Each row is a point on a tangle of strands that fork and nearly touch. The rows are in no order.
Points whose rows are less than 83.6 apart are linked; no others are.
Mesu: -7	-34	-4	-7	-21	48	38	46	43	-35	34	33	0	31	-18	-19	24	13	14	-14	2	-30	10	4	2	-24
sor: -22	2	2	-7	31	-10	4	28	26	-12	3	-3	12	16	-9	-4	-10	5	-52	-20	-30	-12	-4	0	12	-22
Rabom: 19	-32	52	-2	-7	-22	-43	-27	-14	43	23	-4	-21	37	-14	27	15	27	-5	-3	-32	17	-8	28	-8	19
sope: 5	-14	18	-4	-5	-14	-43	-34	8	-21	-1	-12	0	-71	-24	-23	-1	0	40	-23	-11	30	-32	41	-10	-3
Fiful: -1	-21	-24	14	2	48	32	24	-1	-18	6	10	-17	6	18	13	6	0	33	17	48	-34	17	-43	-18	20
Nizu: -10	18	-28	-21	19	-32	1	4	21	-23	-30	-6	-10	-8	40	-8	3	-29	-13	34	26	-37	-23	-17	-12	4
tuke: 7	6	-40	-11	61	-27	6	22	-7	7	-14	20	2	2	31	4	3	28	-55	-4	-17	1	-9	-4	-13	-12
Fer: -25	-13	-1	-27	18	-38	0	31	38	-27	14	21	3	1	-4	-35	4	2	-7	23	8	-15	1	19	-12	-26
rud: 7	10	5	5	-20	-8	-18	-26	19	-29	-25	-22	-9	-65	-13	-11	-15	-26	18	-21	-10	27	-27	28	12	-1
vige: -16	-33	21	-15	-3	18	-41	-20	6	4	-5	-14	-1	33	-21	9	2	40	10	-23	12	22	25	21	17	-36
Rolu: -7	-22	-41	-20	24	7	17	25	27	-16	6	34	-24	12	23	-23	29	28	-10	10	26	-51	-20	-18	-6	-13
Vut: -10	11	-20	-14	35	4	7	32	-5	-11	41	39	41	-11	-33	-32	5	8	-32	8	-7	-10	-1	-1	12	-25
Lamak: -2	6	21	38	-38	-40	26	-26	-35	17	31	21	-22	-52	-3	-13	6	-29	14	-14	-34	15	-39	7	-16	28
petob: 8	-4	16	11	-44	-26	-18	-32	-9	31	-17	-11	-34	0	22	14	11	21	-4	-28	-33	24	-8	20	2	-4
rer: 18	-25	58	-1	-5	-17	-38	-34	-9	26	19	2	-8	2	-35	15	4	13	19	-6	-26	31	-18	28	-2	26
Luso: -31	-26	42	24	9	-20	1	8	11	5	3	6	-15	11	18	1	2	-29	-2	21	3	9	2	3	-13	43
nukom: 2	-5	6	-6	-5	32	-43	-27	-7	16	-17	-27	1	38	-2	26	3	40	-12	-33	-14	16	28	7	25	-26
redod: -35	-18	50	30	8	7	1	19	14	-10	31	5	22	23	-39	6	-10	-14	-31	-11	-39	22	-4	13	17	7
Zumu: -10	-7	-13	-23	48	5	4	28	15	-15	-2	3	17	18	-6	1	-5	44	-49	-44	-26	-8	4	2	18	-41
pudov: -12	-8	20	27	-44	26	16	-14	11	-12	-40	-34	-11	0	15	46	-31	-15	17	-25	-2	21	13	-9	9	37
ruril: -14	-21	-24	-17	22	-11	7	28	22	-18	22	35	-12	4	11	-35	24	7	0	22	30	-35	-1	-1	-10	-17
tafav: 6	1	-40	-50	5	20	12	19	29	-34	-4	-14	-10	26	16	2	9	44	1	-13	26	-52	-16	-26	6	-44
Besez: -16	1	-5	-4	-7	-31	5	-12	42	-18	-39	-23	-30	2	33	10	-4	-10	-34	-21	-25	2	-26	9	2	-4
nafi: 19	21	-14	-8	-17	28	9	4	-16	-8	-9	-19	34	-11	-30	5	-26	-3	47	30	47	16	34	5	7	-1
bimam: -22	-16	17	18	5	-30	-11	-8	10	6	-15	4	-29	9	40	-3	13	-20	-12	13	-3	1	-2	3	-18	24
kamo: -12	20	9	20	-22	29	22	-2	7	-2	-4	-30	13	25	-20	21	-25	-17	-40	-47	-38	15	-1	4	39	-24
medip: -19	9	13	19	-14	35	13	8	8	-13	-6	-25	24	11	-28	18	-25	-20	-9	-13	-6	15	15	-4	24	6
Tes: 29	47	-36	6	-17	-3	1	-18	-37	40	-32	-19	4	6	31	13	-14	12	-21	-21	-8	7	19	-5	5	-21
bugip: -17	11	-21	-3	23	-16	13	16	30	-20	-18	-10	-17	14	45	8	2	-27	-38	3	-1	-44	-21	-27	-6	-1
fizu: -41	-21	33	10	22	-15	-6	15	13	-1	35	17	9	18	-11	-12	1	-10	-51	-7	-35	2	-2	12	0	-2
Rula: -18	11	9	42	-37	-44	46	-10	-25	25	2	20	-24	-32	14	-14	-4	-34	-2	-9	-25	6	-38	-7	-7	13
Begul: -31	-24	34	16	-13	-1	8	2	40	-33	-1	-8	0	-27	-24	-5	-16	-30	17	-5	-14	14	-13	14	8	24
vot: 27	9	7	-5	-2	22	-46	-27	-28	21	-24	-22	16	7	-6	5	-2	21	47	20	25	20	37	17	10	-2
Fel: -33	-19	5	12	-23	53	42	41	38	-42	28	6	14	29	-31	2	-2	-1	11	-17	4	-36	16	-2	12	-14
niz: -19	11	23	46	-45	-10	47	1	-12	13	-2	9	-27	-3	8	4	-13	-36	-5	-18	-26	17	-20	-9	3	16
bepo: -18	10	-9	2	-2	-25	19	2	27	-4	-33	-25	-35	34	44	22	0	-8	-45	-26	-16	-16	-26	-16	-1	-5
nos: 20	-45	-21	-22	-20	6	19	32	15	-18	40	28	-31	17	15	-23	30	10	34	15	38	-4	20	20	-34	-13
zizoz: 39	16	20	-11	8	-48	-38	-38	-43	63	6	9	-7	-14	12	-16	25	13	17	22	-22	20	-6	19	-41	33
riz: -21	-14	-3	12	28	30	8	32	-5	0	46	48	19	15	-33	-24	16	6	-17	-1	0	-26	6	-13	17	-11
gipog: -11	-38	-3	22	20	58	6	15	-24	4	32	31	3	18	-14	13	8	33	19	10	21	-3	25	-22	-4	28
lubud: 0	21	7	-2	10	-27	-2	-12	-15	10	9	5	18	-49	-21	-27	-13	-46	-21	3	-26	33	-18	14	-4	15
luzif: -37	-32	44	2	-10	-16	3	8	41	-28	12	-5	10	-1	-28	-14	-3	-12	17	10	-4	10	-5	27	5	7
komer: -2	-22	34	8	-19	-16	-32	-31	-16	39	4	-1	-26	39	9	28	16	36	-19	-15	-36	26	3	14	0	2
dokos: 0	-20	42	-19	-13	-16	-30	-25	11	-16	3	-12	4	-28	-50	-23	4	5	41	-4	6	39	-10	44	10	-5
rak: -1	3	15	10	-21	17	-11	-25	-9	18	-16	-28	-1	29	-12	29	-11	11	-30	-40	-16	25	13	11	24	-22
ziful: 9	-58	-11	-9	-26	40	32	34	29	-24	28	26	-35	28	9	-6	35	27	27	-7	27	-20	22	4	-9	-14
tur: 29	45	-38	-35	-5	0	-7	-10	-4	-25	-30	-30	19	-14	12	7	-19	-28	10	33	38	-30	-9	-25	11	-12
Sila: 9	24	-1	11	-16	-20	-4	-23	-3	1	-11	-5	-6	-42	-8	-12	-8	-31	-11	-19	-24	29	-22	21	9	5
Voba: 2	9	0	13	-2	-13	7	-6	14	-12	-20	-14	-2	-28	10	-3	-13	-50	22	24	13	3	0	-8	-1	33
fas: 13	21	-7	-1	-30	-19	-3	-27	-17	13	-34	-9	-17	-32	12	4	-5	-1	-11	-35	-29	22	-17	16	2	-13
Pinar: 10	15	-10	-13	7	-25	-16	-6	-6	1	-1	1	14	-19	-10	-32	0	-12	37	50	43	15	22	16	-7	5
moza: 17	-10	-41	-34	-19	29	11	10	19	-28	2	3	-7	16	2	-9	13	30	12	-7	42	-31	6	-9	7	-40
doli: 23	-7	36	30	-38	-35	6	-37	-30	25	34	16	-21	-39	-16	7	0	-2	40	-10	-40	19	-41	15	-41	40
zeziz: 5	33	3	19	-3	17	17	11	-8	-10	-14	-12	29	-38	-19	6	-37	-58	17	32	20	7	11	-11	9	28
Lapi: 46	6	36	22	-49	-28	-14	-37	-40	57	20	11	-18	-29	-13	13	10	17	63	-4	-33	9	-25	8	-42	42
zason: 20	38	-40	26	-12	10	20	-10	-55	46	-10	9	-2	26	28	14	2	11	-32	-12	-10	-10	19	-28	1	-17
vos: -4	34	-15	-18	7	7	19	15	21	-25	-8	-23	31	4	0	13	-29	-33	-31	-14	-18	-34	-18	-23	26	-25
zifi: -19	-1	7	-9	-9	-13	-11	-5	46	-30	-36	-29	-13	-2	9	4	-1	-18	-12	-10	1	-1	-14	4	19	-4
pelel: 18	18	-12	2	28	-32	-28	-17	-34	45	3	12	4	-4	22	-21	14	-1	-7	35	-1	15	6	7	-29	23
Rari: 9	-7	-36	-8	-4	15	3	9	13	-21	-6	-2	-10	19	25	11	19	12	31	19	48	-37	13	-27	-3	-11
dig: 41	19	-4	-6	-1	1	-55	-29	-36	59	-32	-16	6	4	23	3	14	40	0	3	-15	22	23	12	-6	-22
gope: -9	4	22	37	-36	10	30	-8	13	-10	-23	-25	-15	-15	9	26	-24	-45	0	-21	-21	19	-13	-8	11	27
vaz: 11	18	-24	3	45	-40	11	14	-33	34	1	27	-7	-1	36	-8	14	12	-54	3	-19	6	-5	-7	-26	-3
visat: 6	17	-12	-14	42	-7	-13	19	-19	5	23	21	39	-10	-38	-25	-11	14	-33	4	-5	13	4	7	9	-27
Puli: -27	-1	12	9	-10	27	22	27	39	-37	12	-12	29	22	-29	15	-22	-16	4	-1	3	-24	14	-5	20	-7
pip: -15	-6	20	10	-29	32	5	-6	4	-14	-43	-37	1	-19	-4	38	-30	4	52	4	26	26	29	-3	-11	42
rel: 10	-26	61	4	12	-36	-13	-25	-9	26	35	14	-5	5	-24	2	12	-8	17	14	-21	29	-25	8	-21	59
gikip: 10	41	-32	-15	24	6	-6	10	-19	-2	0	0	43	-25	-32	-13	-24	-13	-27	4	0	12	13	-2	25	-27
gotu: 17	-33	-17	-21	4	-9	9	17	-4	-6	49	40	-9	5	9	-32	31	21	39	34	42	4	22	14	-36	0
tenal: 34	37	-28	-10	6	7	-23	-11	-37	40	-46	-11	6	7	19	15	0	38	-27	-24	-13	6	23	5	-3	-40
Gefi: 18	16	-31	39	1	40	26	3	-51	35	14	18	9	13	18	23	0	-6	-23	-6	-1	-10	23	-32	3	11
nadiz: 2	14	10	-5	31	-22	-3	1	-23	18	30	21	28	-23	-27	-20	-13	-18	-37	6	-27	25	-14	12	2	-3
kise: 11	34	-30	-12	7	-21	-8	-10	-1	-10	-34	-14	-2	-36	23	-7	-4	-42	14	46	35	-9	-11	-8	1	16
nogob: 8	37	-21	8	5	18	8	4	-13	-5	-2	-10	35	-22	-23	-7	-23	-43	-10	20	17	3	4	-13	23	-4
zad: -18	-40	0	27	24	54	21	38	-10	-7	42	49	6	19	-33	-20	23	22	6	-4	6	-19	9	-22	19	10
buzi: -26	-32	61	21	16	-15	2	4	-1	4	26	10	-4	-1	-9	2	-2	-14	14	15	-16	19	1	0	-21	54
gine: 23	-2	19	-19	-5	1	-64	-27	-26	37	-19	-16	5	1	-9	0	8	28	27	9	1	23	16	25	-5	-3
Vezuk: 5	-7	-26	-7	53	-12	13	16	-4	-3	-9	11	-5	32	30	11	6	51	-57	-33	-23	3	3	-8	-7	-27
biru: -12	-29	-7	30	13	44	14	14	-5	-3	8	14	-10	21	8	17	4	5	4	3	29	-22	24	-32	1	19
tel: -8	28	-27	-36	23	14	17	26	31	-40	-4	-16	17	9	7	14	-15	-4	-22	-14	-12	-66	-34	-39	21	-32
peka: 3	17	2	-10	-30	31	7	-2	7	-26	-33	-36	21	-25	-18	29	-35	-1	55	16	40	14	26	-5	13	14
kigam: 2	21	-32	-57	16	18	18	30	23	-44	1	-3	10	5	20	-6	8	11	-7	-1	15	-69	-37	-32	2	-37
nogum: -13	-4	-35	-6	33	6	10	20	25	-14	-4	8	-33	19	40	5	22	2	-30	0	15	-58	-25	-35	-7	-4
lel: 9	23	-14	-7	32	-54	-10	-10	-25	27	-14	16	-6	-18	35	-15	10	-7	-29	20	-15	18	-9	8	-26	14
zat: -30	-27	28	-24	-16	-19	8	23	46	-33	21	7	8	9	-24	-29	4	1	9	8	3	-4	6	31	7	-23
Foza: 46	5	34	13	-19	-35	-22	-41	-37	75	10	7	-23	-6	12	0	25	11	45	25	-30	18	-8	2	-42	48
reme: 30	21	-23	-14	1	30	-22	-11	-38	18	8	-4	35	-12	-21	-2	-6	22	39	23	43	10	44	2	8	-6
dubaz: -23	-34	21	-4	-22	6	-22	-19	30	-20	-14	-26	-4	25	-8	8	-2	26	28	-11	19	16	22	23	11	-15
zupo: 8	-14	-4	-17	14	-14	5	7	-23	5	38	21	21	-13	-8	-37	11	-5	45	51	45	4	20	10	-27	10
suv: 25	42	-50	-20	16	19	8	-7	-16	-11	-17	-20	15	-1	22	15	-9	-14	-2	18	31	-41	-9	-49	15	-14
leno: -15	-16	15	-15	-22	-6	-28	-17	32	-20	-41	-34	-18	7	3	9	-4	8	19	-10	14	10	1	17	19	-12
ziliz: 7	5	-34	25	22	58	10	12	-19	10	4	12	-5	17	12	15	14	2	-13	-10	15	-20	19	-44	14	12

A fork is a point with three links, a tip a point with one. Leave the first point through the second and follow the links. Name the first fork or tip that comes.
gine; dig -> biru
rak; kamo -> Pinar
luzif; zat -> bugip
doli; Lapi -> redod
Fiful; Rari -> vos
komer; Rabom -> bimam

Follow the links from the first point to the second, and from the first to the third. Name the last point that the two ways share.
biru; Rabom; leno -> visat
dokos; tenal; Nizu -> visat
ruril; rer; kamo -> bugip
Sila; tel; zason -> biru
Gefi; kise; tafav -> biru
sope; Luso; gipog -> Sila
Begul; medip; rud -> bugip
Fer; sope; petob -> Sila

A fork is a point with three links. Follow the links from the first point to the second and name the forks in between, in order.
tafav; Rabom -> biru, visat, Sila
rak; gikip -> bugip, kise
sope; zifi -> Sila, visat, kise, bugip
lubud; ruril -> visat, kise, bugip
dubaz; ruril -> bugip
Rari; leno -> biru, visat, kise, bugip
komer; moza -> Sila, visat, biru

Name the points in between on the shortest way along the links from the first point to the second, in order.
Voba; kamo -> kise, Nizu, bugip, bepo, Besez, zifi, leno, dubaz, vige, nukom, rak
bimam; Voba -> Luso, buzi, rel, rer, Rabom, komer, petob, fas, Sila, lubud, nadiz, visat, gikip, nogob, zeziz
Begul; nogum -> luzif, zat, Fer, ruril, Rolu
tenal; sope -> Tes, zason, Gefi, ziliz, biru, gipog, zad, riz, Vut, visat, nadiz, lubud, Sila, rud
gope; tenal -> pudov, pip, peka, nafi, reme, vot, gine, dig
